A landscape with many valleys, sampled at points; each row gives a point and its height.
From any point a ball takes the steepest step (drop divided by distance) to one of its 3 nearest points. It stops when none of these is lower. Distance is the straight distance between rows; heights are no part of it.
Z_576: [146 119 131 163 148 133 116 119 126 134 135 124 193 153 131 112  88 107
 132 100 122 147  99 130 121 104 131  99 147 112 168]  (h 174)
Z_908: [118 127 135 118  95 119 112 117 137  75 115 118 102  71 130 143 182 121
 143 140 166  87 153 160 108 165 180 169  77 164 143]  (h 196)
Z_36: [124 163  97 100  96 127 141 124 134 163 137 132 119 113 136 114 115  89
 143 143 101 116 140 106 164 145  76 168 112 118  75]  (h 230)
Z_250: [131 143 132 104 101  96  98 115 160  85 146 153 111  66 101 132 161 113
 121 117 166 109 104 151 134  89 122 116  88 149 137]  (h 233)
Z_83: [141 104 146 157 175 128  81 146 105  81 129 121 165 129 128 108 120 101
 111 136 159 143  74 162  84  48 138 134 141 104 165]  (h 79)
Z_515: [128 140 117 123 119 121 153 105 135 170 158 134 158 141 142 127 117  89
 130 125 120 128 152 107 168 152  77 133 103 111 104]  (h 27)
Z_818: [110  92 164 180 166 104 127 136 157 105  87  84 143 154 105 141 123 181
 130  97 115 131 176 140  73 136 168 121 170 134 182]  (h 212)
Z_100: [ 99 145 139  55 117  99 108 123 105 144 164 157  58  88  92  75 118 131
 128 129 102 109 145 122 147 138 100 166 137 129  93]  (h 432)
Z_569: [119 113 140 180 165 124 150 126 167 129 121 107 141 175  84 123 149 217
 108 123 101 141 180 136 109 132 122 153 223  90 185]  (h 232)
Z_90: [122 141 145 101 114 125 113 137 125  65 124 151  89  62 144 161 175 129
 153 150 158 104 102 176 120 123 195 160 102 173 156]  (h 216)
Z_260: [131 130 160 163 128 119 156 122 173 139  96  96 152 161 154 144 114 119
 143 109 120 104 158 103 119 170  96 123 153 111 120]  (h 247)
Z_637: [130 130 122 135 106 110 158 116 159 139 118 115 153 142 127 150 139  86
 144 112 118 107 154 115 137 143  83 134 119 123 110]  (h 119)
Z_366: [140 118 134 142 192 139  84 165 114  69 120  99 166 143 128  95 134  95
  98 159 147 153  79 165  80  38 123 164 120 111 177]  (h 87)
Z_78: [122  88 145 165 140 111 162 128 190 138  70  66 136 149 127 134 128 169
 145 103 123 129 184 128  79 164 125 117 167 120 129]  (h 253)
Z_732: [107 167 160  57 128 106  91 122 123 108 163 174  96  58 107 115 156 133
 116 145 128  88 143 145 149  84 116 123 103 172 115]  (h 136)
Z_322: [162 149  90 126 110 124 132 110 121 126 138 168 163 121 125 124 112 106
  98 123 133 126  91 120 147 115 125  90 111 148 126]  (h 185)
Z_641: [151 126 124 136 138 119  92 119 136  78 139 132 165 119 116 108 108  94
 125 116 139 137  81 146  87  89 123  85 129 130 161]  (h 120)
Z_571: [157 106 139 144 122 116 126 141 143  57 113 108 124  98 147 152 145 128
 173 117 191 132 100 173  72 140 193 135 101 162 158]  (h 125)
Z_55: [110  82 154 175 172 109 157 136 187 123 112  80 127 175  95 126 135 214
 122 100  92 135 191 107  91 146 122 148 205 127 165]  (h 267)
Z_298: [137 123 124 177 142 172 172 124  99 171  96 113 148 185 148 141  92 137
 114 143  95 168 108  93 166 163 130  89 141  97  76]  (h 351)
Z_994: [126 112 138 138 103 111 140 109 158 131 109 111 177 146 119 142 116  96
 125 100 131 121 141 126 101 132 105 101 132 143 140]  (h 194)
Z_842: [114 120  99 110  94  98 114 130 126 183 179  82  74 113 122 106 124 117
 158 121 121 114 141 133 134 179  92 182 132  75  72]  (h 177)
Z_283: [135 140 143  97 122 110  88 125 139  62 129 146  89  59 140 142 162 103
 140 136 150  98 103 179 113  96 167 128  95 174 153]  (h 200)
Z_305: [ 85 151 177  68 126 121  84 123 109 116 148 174  53  66  95 100 167 148
 144 129 122  85 150 154 145  97 138 131 112 182 113]  (h 126)
Z_247: [120 109 102 141 140 174 163 110  83 165  90 145 150 171 132 145  81 112
  99 158 104 173 109 100 163 149 128  63  93 128  76]  (h 246)
Z_308: [118 104 144 151  90 123 120 121 160  88  96  99 115  92 159 140 166 112
 158 126 158 104 153 153  80 179 162 140  95 157 146]  (h 225)
Z_912: [ 96 148 189  83 138 109  56 161  93  93 143 172  53  44 148 129 149 168
 129 158 127  96 111 174 141  75 190 134 114 198 139]  (h 238)
Z_808: [125 130 116 142 107 166 164 117 131 170 102 114 146 187 147 144 101 119
 117 145 107 150 118  77 171 165 110  96 116 132  68]  (h 307)
Z_532: [113 187 151  47 147 125  90 142  91 151 175 204  95  67 115  81 122 161
  98 135 106 106 145 117 153  74 108 103 124 159 120]  (h 171)
Z_466: [100 102 112 139  89 123 137 123 148 124  95  77 105 105 149 141 177 125
 152 141 137  80 188 156  95 183 158 169 109 125 134]  (h 347)
Z_115: [ 90 121 151  89  98 121  99 100 130 110 125 118  73  66 118 127 168 123
 144 130 140 110 163 155 131 154 136 151 105 143 125]  (h 175)
Z_623: [131 118 146 158 117 140 176 129 182 186 105  85 134 167 159 167 129 127
 160 132 105 114 160  95 124 176  82 144 166 102  99]  (h 206)
Z_869: [156 106 128 142 139 112 113 143 137  56 104 105 112  95 142 139 131  97
 148 133 184 130  91 166  86 102 162 105 101 144 156]  (h 96)
Z_892: [155 127 122 118 116  92 115 128 149  68 121 139 105  69 133 158 145 111
 147 134 181 121  78 167  98 104 156 111  96 178 157]  (h 130)
Z_111: [140 180  93  72 135 120  93 116 115 130 173 212 148  70 128 120 117 123
  95 134 118  99 109 115 160  56 118  83 100 167 125]  (h 224)
Z_860: [161 106 127 115 157 140  99 142  96  87 145 139 202 175 124  99 117  93
 109 130 137 120  77 147 105  42 127 128 140 111 159]  (h 116)
Z_378: [145 115 112  96 147 101  99 123 142  80 170 165 108  86 117 111 113  96
 125 130 173 123  73 143 102  58 128  82 106 152 148]  (h 308)
Z_539: [145 127 140 104 127 110  98 138 130  70 134 150  86  61 140 152 153 132
 138 136 173 111  95 168  97  81 181 136  90 192 155]  (h 172)
Z_986: [121 145  80 140  96 107 121 134  98 204 177  90  67 141 136 108 111 144
 155 152  91 134 113 120 165 186 115 162 114  73  61]  (h 210)
Z_254: [154 171  81  88 105 135 140 105 106 121 161 199 153 100 123 107 114 128
  95 153 145 124  86 107 164  88 133  77  98 150 124]  (h 295)
Z_525: [157 140 121 131 120 119 129  90 142 107 133 142 176 125 114 122 104  90
 123  99 129 130 106 135 118 114 126  82 105 123 134]  (h 139)
Z_567: [155 118 136 139 121 112 114 122 145  82 122 130 132 104 127 135 138 106
 133 112 170 133  93 158  89 114 144 101 101 147 156]  (h 109)
Z_461: [135  98 149 161 129 121 141 119 176 137  95  95 140 148 126 143 131 124
 143 105 123 113 163 117  94 159 114 110 148 126 126]  (h 187)
Z_416: [138 146 110 155 113 158 159 121 120 169 111 112 164 174 148 143 104 107
 126 135 109 144 137  91 148 168  93 126 129 101  70]  (h 214)
Z_816: [145 181  91  85 106 148 150 105 106 141 143 175 148 106 144 114 135 108
 121 149 128 125 112  99 176 130 114  94  97 129 103]  (h 280)
Z_109: [157 104 142 135 154 106  92 154 114  65 145 136 145 124 125  95 119  74
 119 133 155 140  77 167  85  32 129 110 104 121 163]  (h 94)
Z_819: [108 122 125 125 105 100 127  99 172 124 117  90 116 115 124 144 157 110
 133 135 150 110 179 148 123 164 114 143  97 140 123]  (h 276)
Z_942: [ 90 168 170  67 130 117 106 126 114 147 162 176  78  66  88  83 126 131
 124 126 119  94 153 135 158 125 109 139 118 141 110]  (h 358)
Z_632: [158 139 117 126 117 119 146 112 142 134 137 131 160 119 117 129 101  72
 120 111 121 129 123 120 129 135 114 108  98 137 130]  (h 176)
Z_509: [ 89 104 147 116  98 112 116 114 150 113 111  98  68  99 118 123 181 126
 155 137 141  90 167 154 121 157 129 168  99 129 115]  (h 186)
Z_338: [157 118 127 154 132 155 161 118 107 156 105 122 182 166 152 126  78 102
 116 107 101 170 121 100 142 152 129  99 144 110 109]  (h 343)
Z_262: [133 124 126 116 114 125 112 108 150 111 133 142 140 123 127 123 143  99
 136 107 150 123 127 110 110 136 109 118 101 149 132]  (h 310)
Z_392: [108  90 121 126  94 100 116 134 134 180 137  73  63 128 145 130 125 118
 152 106 124 102 162 121 102 178 102 208 138  71  71]  (h 131)
Z_511: [131 146 125  86 130  96  94 114 159  80 148 143 105  78 117 134 163 117
 131 149 168 114  83 158 127  76 144 107  86 181 148]  (h 219)
Z_150: [ 98 110 134 107 105  94 115  99 133 164 140  92  65  97 107 107 141 126
 132 120 137 102 155 125 115 161  96 187 120  92  91]  (h 184)
Z_683: [110 139  51 140 100 144 137 152 116 196 146  94 102 170 148 131 132 126
 143 188  83 130 109  94 155 170 123 144 101  96  49]  (h 117)
Z_186: [101 102 133 158 108 121 148 102 173 122 104  69 119 126 132 148 157 114
 163 107 135 103 164 127  91 175 126 123 113 138 125]  (h 243)
Z_320: [109 131 131  99  87 138 132 114 126  87  97  95  85  77 158 145 165 146
 168 144 159 100 166 159  96 196 198 187 106 164 154]  (h 229)
Z_2: [135 104 141 161 138 135 144 130 159 138 110 103 166 147 124 138 104 115
 139  90 106 147 154 121 113 144 101 102 144 108 149]  (h 251)
Z_651: [129 105 146 168 172 133  94 122 147 132 109 107 166 178 111 130 128 146
 119  84 115 147 144 137  90 104 126 136 157 101 192]  (h 146)
Z_253: [176 131 121 103 115 128  99 114  98 100 171 173 173 115 121  95 104  90
 102 114 144 131  50 103 140  82 137  86 132 138 135]  (h 195)
Z_846: [135 118 137 170 161 150 150 125 122 166 107 123 180 178 123 146  86 135
 117 115 107 151 143 122 136 143 124 117 166 102 148]  (h 441)
Z_421: [137 110  93 134 141 159 138 130  55 135 127 161 175 164 128 108  79 100
  75 155 129 163  68 122 152 101 160  67 104 126 120]  (h 142)
Z_117: [135 118 152 177 170 122 173 128 160 157 109  99 127 201 110 148 128 204
 118 103 102 176 171 117 137 144 117 151 227  97 154]  (h 85)
Z_125: [145 165 166  82 117 131  90 143 108  75 148 174  70  39 170 140 154 152
 174 165 147  97 119 144 123 119 204 182 118 184 168]  (h 290)
Z_871: [109 137 146 114 102 132 102 131 120  86 124 139  82  52 161 129 177 146
 148 151 176 104 139 160 122 169 198 172  87 171 165]  (h 215)
Z_609: [146 101 137 150 173 138  87 132 119 102 134 130 201 165  98 110 117 101
 103  98 126 151  99 164 109  73 124 128 135 103 172]  (h 129)
Z_661: [101 168  90 108 105 137 121 150  99 187 183 114  77 143 135 114 118 128
 134 168 107 130 115  98 167 160  98 171 112  96  51]  (h 222)
Z_595: [119 150 112 106  89 117 141 109 129 147 159 132 136 117 120 122 136  95
 132 127 125 121 143 105 147 163  88 141 102 127 107]  (h 145)
Z_590: [137 123 139 179 167 121 106 118 136 108 119 115 171 151 112 129 104 104
 128  78 124 154 124 133 101 114 131 113 144 104 164]  (h 159)
Z_829: [127  95 159 181 148 117 128 128 176 105  80  76 148 135 118 140 121 151
 155 100 142 140 156 138  65 134 164 115 148 137 167]  (h 168)
Z_160: [ 90  80 125 151 101 102 159 135 171 142  88  61 121 113 148 155 166 125
 166 136 136  99 188 122  86 187 129 170 130 125 115]  (h 303)
Z_659: [121 116 133 186 166 139 179 127 140 157 119 123 131 205 126 130 135 218
 121 114  97 180 165 109 174 143 128 154 231  95 153]  (h 359)
Z_864: [177 117 107 127 138 146 102 143  72 124 147 157 204 162 131  98 106 100
  75 140 136 150  62 136 120  53 137 100 127  97 144]  (h 141)
Z_389: [ 98  75 131 137 104  99 150 132 178 179 102  57 104 139 149 149 146 136
 161 130 104 102 199 110  77 168  99 172 138 117  75]  (h 360)
Z_909: [128 113 150 174 144 120 149 124 196 152 102  81 141 179 146 153 113 143
 153 100 113 120 164 100 103 162  95 133 161 100 123]  (h 283)
Z_3: [151 133 128 107 111 124 131 141 136  37 114 125 105  56 165 145 134 125
 167 150 181 132  72 158  95 111 177 142 113 160 164]  (h 201)
Z_684: [162 135 111 112 120 103 109 137 131  35 135 129  93  83 143 136 133  95
 157 115 180 136  54 172  97  89 161 118  94 167 170]  (h 157)
Z_850: [169 108 139 116 132 116 123 156 114  53 120 118 112  84 136 112 116 106
 136 149 178 162  64 172  73  52 158 134 106 145 172]  (h 127)
Z_847: [ 99 138 155 111  96 117 100 107 155 127 138 115 101  73 103 113 148 114
 137 127 131 103 150 151 138 151 115 145  96 145 113]  (h 188)
Z_751: [120  86 140 179 162 142 142 143 145 131 121 111 158 189 106 127 129 184
 108  89  88 165 179 129 120 125 129 142 213 105 178]  (h 266)
Z_573: [107 102 131 178 168 173 171 146  97 167  89 114 110 233 137 149 112 190
 101 140  82 199 138  86 170 156 126 116 198  99  95]  (h 832)
Z_686: [137 106 138 175 155 161 183 140 118 170  94 115 114 214 130 162  98 199
 123 131  83 186 140  83 162 156 130 113 204  88 106]  (h 823)
Z_243: [ 77  82 120 127  88 110 130 117 141 158 111  68  90 124 147 135 170 120
 167 149 120  87 190 154  96 183 114 195 121 103  74]  (h 407)
Z_350: [168 130  86 107 133 160 123 139  56 124 139 164 189 135 137 114  87  98
  82 140 156 150  54 120 122  60 155  79 135 109 155]  (h 55)
Z_276: [152 150  91  96 103 140 138 112 100 126 153 189 177 121 125 126  99 112
  96 142 151 150  88 106 161 108 151  65 113 150 107]  (h 261)
Z_137: [121 193 109  45 118 150 117 140  97 172 147 187  92  92 109  79 123 141
 111 155 121 127 144  98 185 132  92 142 119 121  82]  (h 554)
Z_888: [162 154 107 100 119  94 112 116 135  98 182 182 134  93 112 117 118 108
 107 130 147  97  89 123 126  69 121  91 124 153 154]  (h 289)
Z_395: [136 120 111 153 157 185 132 149  58 163 110 161 155 171 119 136  89 117
  89 132 115 176  98 114 163 116 152  82 127 115 109]  (h 209)
Z_722: [162 138  94  90 127 129 113 118  99 100 172 197 156 105 122 103  88 102
  85 139 143 125  54 130 143  58 129  74 103 132 140]  (h 317)
Z_33: [115 159 165  99 143 127  76 161  99  72 133 174  63  55 141 132 163 169
 145 165 146  93  95 170 135  84 196 145 100 202 161]  (h 191)
Z_151: [129 132 134 120 100 113 140 106 150 127 121 136 130 101 114 125 154  93
 124 106 140 107 143 140 112 152 101 119  95 135 107]  (h 312)
Z_490: [147 106 136 161 150 115 107 123 152  84  88  83 152 123 131 132 119 125
 149 106 153 148 107 140  76 133 139 108 115 139 166]  (h 89)
Z_697: [131 106 135 167 159 168 169 126 105 159 106 130 149 211 117 125 104 176
 125 109  90 185 151 110 157 144 119 140 201  98 145]  (h 583)
Z_977: [ 80  62 115 141  79 122 133 134 156 134  82  47  58 121 176 124 153 136
 167 146 122  91 205 125  76 204 150 206 132  95  94]  (h 460)
Z_134: [117 110 127 176 182 135 125 131 134 128 116 115 166 188 101 149 147 168
 114  89 112 151 157 138 121  93 137 159 195 105 188]  (h 205)
Z_752: [124 142  70 117  94  99 109 140  97 199 181 101  49 118 123  86 115 148
 171 121 115 119 112 108 159 197 106 170 138  82  51]  (h 197)
Z_413: [138 183  80  89 108 149 129 112 108 153 136 196 148 105 134 122 122 122
  92 155 130 125 103  96 189 115 121  67  94 157 108]  (h 95)
Z_133: [121 128 126 129 114 118 124 105 164  92 124 124 130  95 130 139 160 100
 141 120 152  95 133 151 122 139 125 123 104 155 134]  (h 294)
Z_377: [120 107 101 160  94 138 167 137 159 182 127  66 124 155 152 149 141 122
 159 135 114 100 158  94 133 172  81 169 157  88  74]  (h 150)
Z_801: [110 112 119 130  83 132 134 129 142  85 110 115 112  90 156 150 168 120
 166 137 167  95 145 148  99 166 177 147  92 166 150]  (h 213)
Z_21: [123 104 154 186 172 136 134 141 150 124 106 105 159 173  99 139 123 165
 126 103 114 134 153 143 103 114 128 136 176  93 194]  (h 173)
Z_776: [117 147  74 131 100 173 163 139  96 152 115 109 131 173 161 156 118 101
 102 172 108 149 120  92 169 175  92 105 103  98  52]  (h 170)
Z_370: [125 114 144 170 169 142 151 123 114 166 114 132 158 191 113 140 115 170
  94  97  92 159 157 129 138 116 142 140 207  94 175]  (h 378)
Z_317: [125 153  84 104  97 138 155 132 100 181 140 120 105 138 140 118 115 117
 130 168 108 115 127 104 180 146  89 141  96  90  55]  (h 256)
Z_513: [150 103 130 154 172 116 102 147 126  66  96 104 154 142 122 111 126 102
 126 131 161 150  85 170  64  85 135 133 127 131 167]  (h 71)
Z_727: [113  98 139 188 176 111 138 141 153 118 104 111 145 182 103 137 152 203
 117 105 112 149 173 139 103 100 146 152 204 106 206]  (h 207)
Z_82: [ 99 118 146  89  79 123 105 108 118  95 124 112  75  84 132 114 171 128
 154 148 158  89 157 163 126 175 170 183  88 145 133]  (h 183)
Z_882: [124 118 131 167 170 159 183 150 122 167  96 108 139 210 125 147 103 164
 115 128  83 182 138  91 176 156 136 103 190  86 104]  (h 754)
Z_760: [149 144 116 156 125 145 144 129 132 166 131 137 174 168 153 143 111 101
 113 127 119 151 126 100 150 162 106  93 123 112 111]  (h 239)
Z_930: [143 151 106 111 102 152 160 114 115 165 143 138 176 146 132 131 109 103
 123 133 130 129 116 119 165 158  87 107 105 119 103]  (h 63)
Z_638: [113 172 105  61 113 139 120 151  89 179 172 141  89 103 110  87 107 141
 127 150 112 109 127 106 182 159 102 149 118 112  69]  (h 354)
Z_703: [141 191 120  67 119 117 109 132 129 140 175 219 126  93 104 111 123 135
 106 136 138  97 134 116 171  81  98  98 111 164 118]  (h 254)
Z_616: [123 127  87 158 109 169 166 154 125 185 125  83 118 190 164 166 110 121
 143 174  78 142 111  78 153 180  96 122 121  92  53]  (h 52)
Z_918: [118 151  88 147  98 154 152 139 122 175 151 109 135 148 157 162 114 112
 139 143 109 126 126 106 157 175  88 130 119  92  71]  (h 132)
Z_238: [131 108 149 177 143 126 144 122 151 156 105 100 155 173 135 141  91 135
 132  98 100 151 162  87 133 155 116 122 181 115 148]  (h 336)
Z_60: [ 93  94 120 178 177 172 180 133  79 183  92 117  83 246 134 181  97 161
  73 130  84 214 109  83 146 146 128  92 148 106  67]  (h 884)
Z_949: [ 94 180 139  53 123  96  94 124 128 144 183 187 103  74 100  95 150 142
 115 125 130  88 134 130 163  94  90 129 114 160 117]  (h 245)
Z_866: [162 118 100 130 156 169 105 132  70 128 143 172 203 166 120 108 104 101
  96 122 131 146  71 135 122  65 135 116 146 114 160]  (h 93)
Z_497: [123 178 112  70 120 125 131 122 103 137 171 182 123 102 104  97 143 129
 108 140 128 117 115 119 174 129 101 117  99 132 106]  (h 123)
Z_724: [123 127 133 122  98 118 118 116 148  72 102 133 103  70 141 148 168 112
 163 121 179 113 130 158 103 146 174 133  99 183 141]  (h 226)
Z_165: [135 129 155  97  99 139 106 143 115  77 136 152  78  51 166 138 153 136
 159 157 165  98 110 155 127 154 212 196 111 178 173]  (h 248)
Z_237: [101 167 135  61 125 109 125 132 101 170 165 164  80  83 114  69 108 141
 123 140 121 107 154 125 158 142 115 142 131 121  92]  (h 480)
Z_791: [172 125 123 106 129 122 107 120  99  83 145 160 155 114 137  94 107  89
  95 122 152 134  58 136 101  40 122  94 114 129 159]  (h 143)
Z_209: [139 194  99  53 133 126 111 141 111 144 183 229 142  77 130 108 138 142
  85 151 132  84 110 102 170  63 111  72 115 162 143]  (h 100)
Z_805: [153 140 118 125 118 147 158 124  99 145 133 169 169 160 131 125  86 106
 108 143 128 164  96 102 147 133 143  60 102 126 115]  (h 33)
Z_303: [110 171 133  75 121  98  85 128 127 114 174 193  89  63 100 116 166 135
 108 133 120  79 105 153 143  49 127 101  96 184 137]  (h 181)
Z_281: [110 132 139 111 116 122 126 123 138  70 123 128 106  61 140 165 169 120
 164 129 190 100 129 182 103 142 194 159  88 175 171]  (h 217)
Z_368: [120 159  78  77 100 111 120 146  85 177 165 117  55  93 130  83  91 132
 142 159 105 117 115  87 172 159 101 171 127  87  67]  (h 237)
Z_958: [ 96 147 157  86 114 107  93 103 121 107 143 146  68  60 104 103 167 124
 131 117 146 102 133 149 134 116 147 133  90 165 129]  (h 153)
Z_54: [114  77 162 180 157 119 142 127 165 137  87  83 148 187 116 132 119 176
 127  92 124 139 193 117 108 145 128 125 188 118 166]  (h 268)
Z_956: [123 208 121  44 136 121  87 145  91 147 173 221 113  71 109 100 133 159
  93 137 101  87 135 120 161  47 106  90 121 163 125]  (h 51)
Z_848: [130 120 129 185 152 137 181 143 157 174 109  87 128 187 163 149 113 156
 155 111  85 151 155  79 152 172 101 128 198  97  90]  (h 434)
Z_551: [158 120 134 151 126 122 134 107 137 119 135 115 160 133 131 121 108  91
 132  93 128 148 117 122 111 121 123 107 118 133 147]  (h 160)
Z_440: [101 127 137 140  93 106 147 126 167 171 128  67 124 143 150 140 155 121
 153 116 131  98 168 116 121 174  87 163 128 102 101]  (h 105)
Z_973: [115 132 119 116  79 127 148 119 145 166 135 103 136 143 137 132 138 102
 141 137 122 117 147 121 134 158  78 170 116  97  89]  (h 53)
Z_327: [147 156  94 120  98 148 154 110 101 151 124 159 154 142 138 132 103  99
 119 136 141 152 109  95 172 153 107  83 101 129 106]  (h 169)
Z_91: [135 122 116 178 121 161 175 132 127 172 105 107 135 202 170 160  96 140
 125 151  92 148 108  85 171 168 126 107 128 112  50]  (h 198)
Z_793: [119  99 158 154 159 130 116 145 158 110  87  94 146 148 111 124 108 135
 131  88 129 145 151 148  94 127 136 122 139 129 159]  (h 162)
Z_503: [163 147 146  80 122 121 105 156 117  56 132 166  81  49 151 154 161 134
 175 151 178 125  79 179 122  92 210 156  93 192 171]  (h 255)
Z_361: [134  99 148 167 200 131 101 170 144  74 115  94 166 192 119 138 150 148
 130 125 121 150 113 175  72  72 137 168 152 109 212]  (h 144)
Z_321: [140 101 127 148 154 120 115 162 120  69 108  94 142 114 129 108 118 122
 130 127 177 151  73 188  55 102 159 125 114 133 172]  (h 78)
Z_18: [145 143 125  95 100 103 118 111 138  98 162 178 142  90 109 109 135 100
 121 113 133 116 101 140 140 112 119 102 100 169 134]  (h 260)
Z_205: [126 114 136 175 179 161 157 136  78 173  99 163 134 225 129 146  96 158
  97 131  98 192 117  86 146 145 149  81 129  95  92]  (h 346)
Z_22: [119 108 140 171 167 148 158 128 138 148 117 100 141 183 111 144 122 186
 131  97  97 159 177  98 150 138 122 143 228  87 168]  (h 113)
Z_725: [112  83 149 159 139 104 156 141 191 152  94  81 139 143 123 154 122 136
 148 119 104 112 172  92  91 162 102 152 174 117 116]  (h 318)
Z_456: [121 192 111  70  91 150 142 124 102 155 154 179 114  92 120 109 127 140
 109 148 128 115 124  99 182 137  97 137 102 125  89]  (h 393)
Z_996: [143 170 107  89 107 118 128 111 126 143 158 167 145 117 126 129 128 102
 117 126 139 123 120 101 176 144 104 109  93 132 106]  (h 277)
Z_232: [122 112 127 152 160 176 169 136  81 158 100 132 134 194 122 130  99 122
  92 147 113 174 111  90 151 150 141  72  94 119  58]  (h 103)
Z_312: [ 89 151 141  74 110  84 109 112 121 143 175 141  84  86 109 104 147 125
 107 127 121 112 152 140 146 139  94 150 105 143 113]  (h 486)
Z_106: [134 166  96 102 105 149 143 114 112 147 151 153 141 116 125 130 130 109
 111 171 123 129 121 105 188 147  95 126  86 128  71]  (h 399)
Z_26: [ 88 111 135  71  97 115 112 106 128 143 159 113  66  90  95 100 144 115
 136 116 130 104 157 136 122 161 103 179 102 112  96]  (h 208)
Z_325: [140 106 148 160 182 146  98 142 126 123 132 138 193 182 123 132 124 136
 100  98 113 139 117 143 120  99 131 131 161 110 188]  (h 133)
Z_271: [109 187 147  46 139 118  78 120 109 127 164 206  98  61 106 109 143 147
  96 132 114  95 135 124 146  54 113 109 104 172 121]  (h 115)
Z_387: [143 119 120 160 126 148 159 113 138 167 101 103 164 156 144 146  90 110
 143 101  97 140 151  87 144 156 111 118 150  94 125]  (h 400)
Z_723: [117 154 169  77 131 117  89 142 129  76 152 167  65  47 119 126 167 145
 141 150 131 100 113 159 124  74 154 126  73 196 145]  (h 124)
Z_773: [114  94 140 177 167 164 178 140 103 169  97 119  97 193 133 154 100 177
 115 157  92 187 121  89 172 163 131 104 171 121  84]  (h 834)
Z_32: [117 171 140  89 101 103 109  91 133 142 157 147 126  93 115 114 135 106
 115 129 133  89 134 149 157 129  89 115 102 149 110]  (h 525)
Z_427: [129 109 132 161 154 138 172 122 157 160 118 118 150 197  96 147 150 207
  97 112  75 166 172 139 119 131 116 170 234 106 184]  (h 300)
Z_87: [128  95 147 174 124 114 126 118 163 107  98  85 141 137 127 164 114 131
 145 103 137 120 150 141  75 147 143 129 140 146 156]  (h 128)
Z_415: [144 131 132 163 118 148 169 125 153 170 107  98 149 180 146 154  98 131
 137 128 106 125 146  68 162 166  99 119 151  87  98]  (h 315)
Z_925: [175 148  87  90 114 133 121 126  85 126 154 188 174 121 132 117  96 113
  88 152 150 142  73  96 141  83 136  65 114 144 129]  (h 344)
Z_599: [142 105 128 174 171 178 155 140  73 164  92 147 171 182 105 140  90 125
  86 109 102 182 120 101 172 129 147 104 130  94 128]  (h 296)
Z_965: [139  99 144 144 172 131 110 185 118  46  98  95 142 136 130  86 130 107
 126 155 180 161  68 167  73  51 148 142 119 117 177]  (h 80)
Z_455: [125  89 155 171 183 131 108 155 129 102 127 130 197 196 108 126 134 146
 114 102 102 155 123 167  91  77 116 142 168 117 188]  (h 140)
Z_789: [132 130 132 126 102 112 122 107 138  84 125 137 110  82 136 144 159 129
 159 136 152 116 113 184 111 124 162 131  76 161 155]  (h 241)
Z_781: [112 154 115  96  99 106 131 101 126 153 171 128 111 112 122 113 141 103
 141 119 128 102 170 133 147 148  81 153 112 123  86]  (h 211)
Z_16: [104 153 179  68 134 104  72 127 121 101 150 179  77  62 117 113 156 143
 131 155 132  77 135 157 135  72 144 126 103 168 133]  (h 99)
Z_886: [133 120 145 167 113 109 139 101 161 136  94  82 156 150 119 143 126 108
 126  95 129 132 151 140 100 146 110 105 122 139 128]  (h 227)
Z_242: [124 100 137 178 195 131 112 146 153 100 106 102 153 174  94 136 136 179
 118  96 121 144 159 146  79  91 139 148 180 110 197]  (h 192)
Z_926: [124 125 121 155 118 127 151 121 142 166 102  98 148 143 153 139 130  90
 146 127 102 121 155 101 137 178  79 138 142  92  99]  (h 179)
Z_244: [143 124 109 162 144 167 136 114  75 140 107 153 191 185 119 131  95 109
 114 110 107 164  95 113 153 113 140  94 139  83 145]  (h 249)
Z_181: [154 139 159  84 111 137  87 151 121  65 150 175  83  37 170 145 166 139
 161 156 176 109  74 151 107 116 222 191 138 182 172]  (h 426)
Z_738: [144 107 132 172 166 132  98 145 121  77 114  99 146 131 108 126 117 108
 128 121 144 149 109 172  74  94 160 106 126 121 183]  (h 76)
Z_342: [111 133 103 138 106 110 121 147 119 194 156  72 110 144 153 116 128 127
 163 142 113 107 171 102 139 169  93 187 138  79  76]  (h 178)
Z_518: [109  96 152 153 130 126 167 136 169 117  70  67 129 140 142 144 157 141
 147 104 125 109 206 134  80 177 141 124 140 134 129]  (h 316)
Z_844: [148  99 154 186 156 144 184 135 146 170 116  87 129 187 116 135 102 189
 129  97  84 152 172  85 145 161 124 143 225  93 133]  (h 329)

Where does a ball stop that starts at each point below?
Z_848 | Z_973
Z_312 | Z_956
Z_137 | Z_392

Call two points neighbours if one is among the 3 nearest of the other. Go from one point of each pair to the other, from neighbour to neighbour, staying as low as possible. Name the highest point that can't be avoided.
Z_117, Z_525 | Z_751
Z_515, Z_973 | Z_637
Z_413, Z_515 | Z_276
Z_413, Z_497 | Z_816
Z_515, Z_869 | Z_327
Z_869, Z_392 | Z_342
Z_805, Z_350 | Z_421
Z_16, Z_956 | Z_732
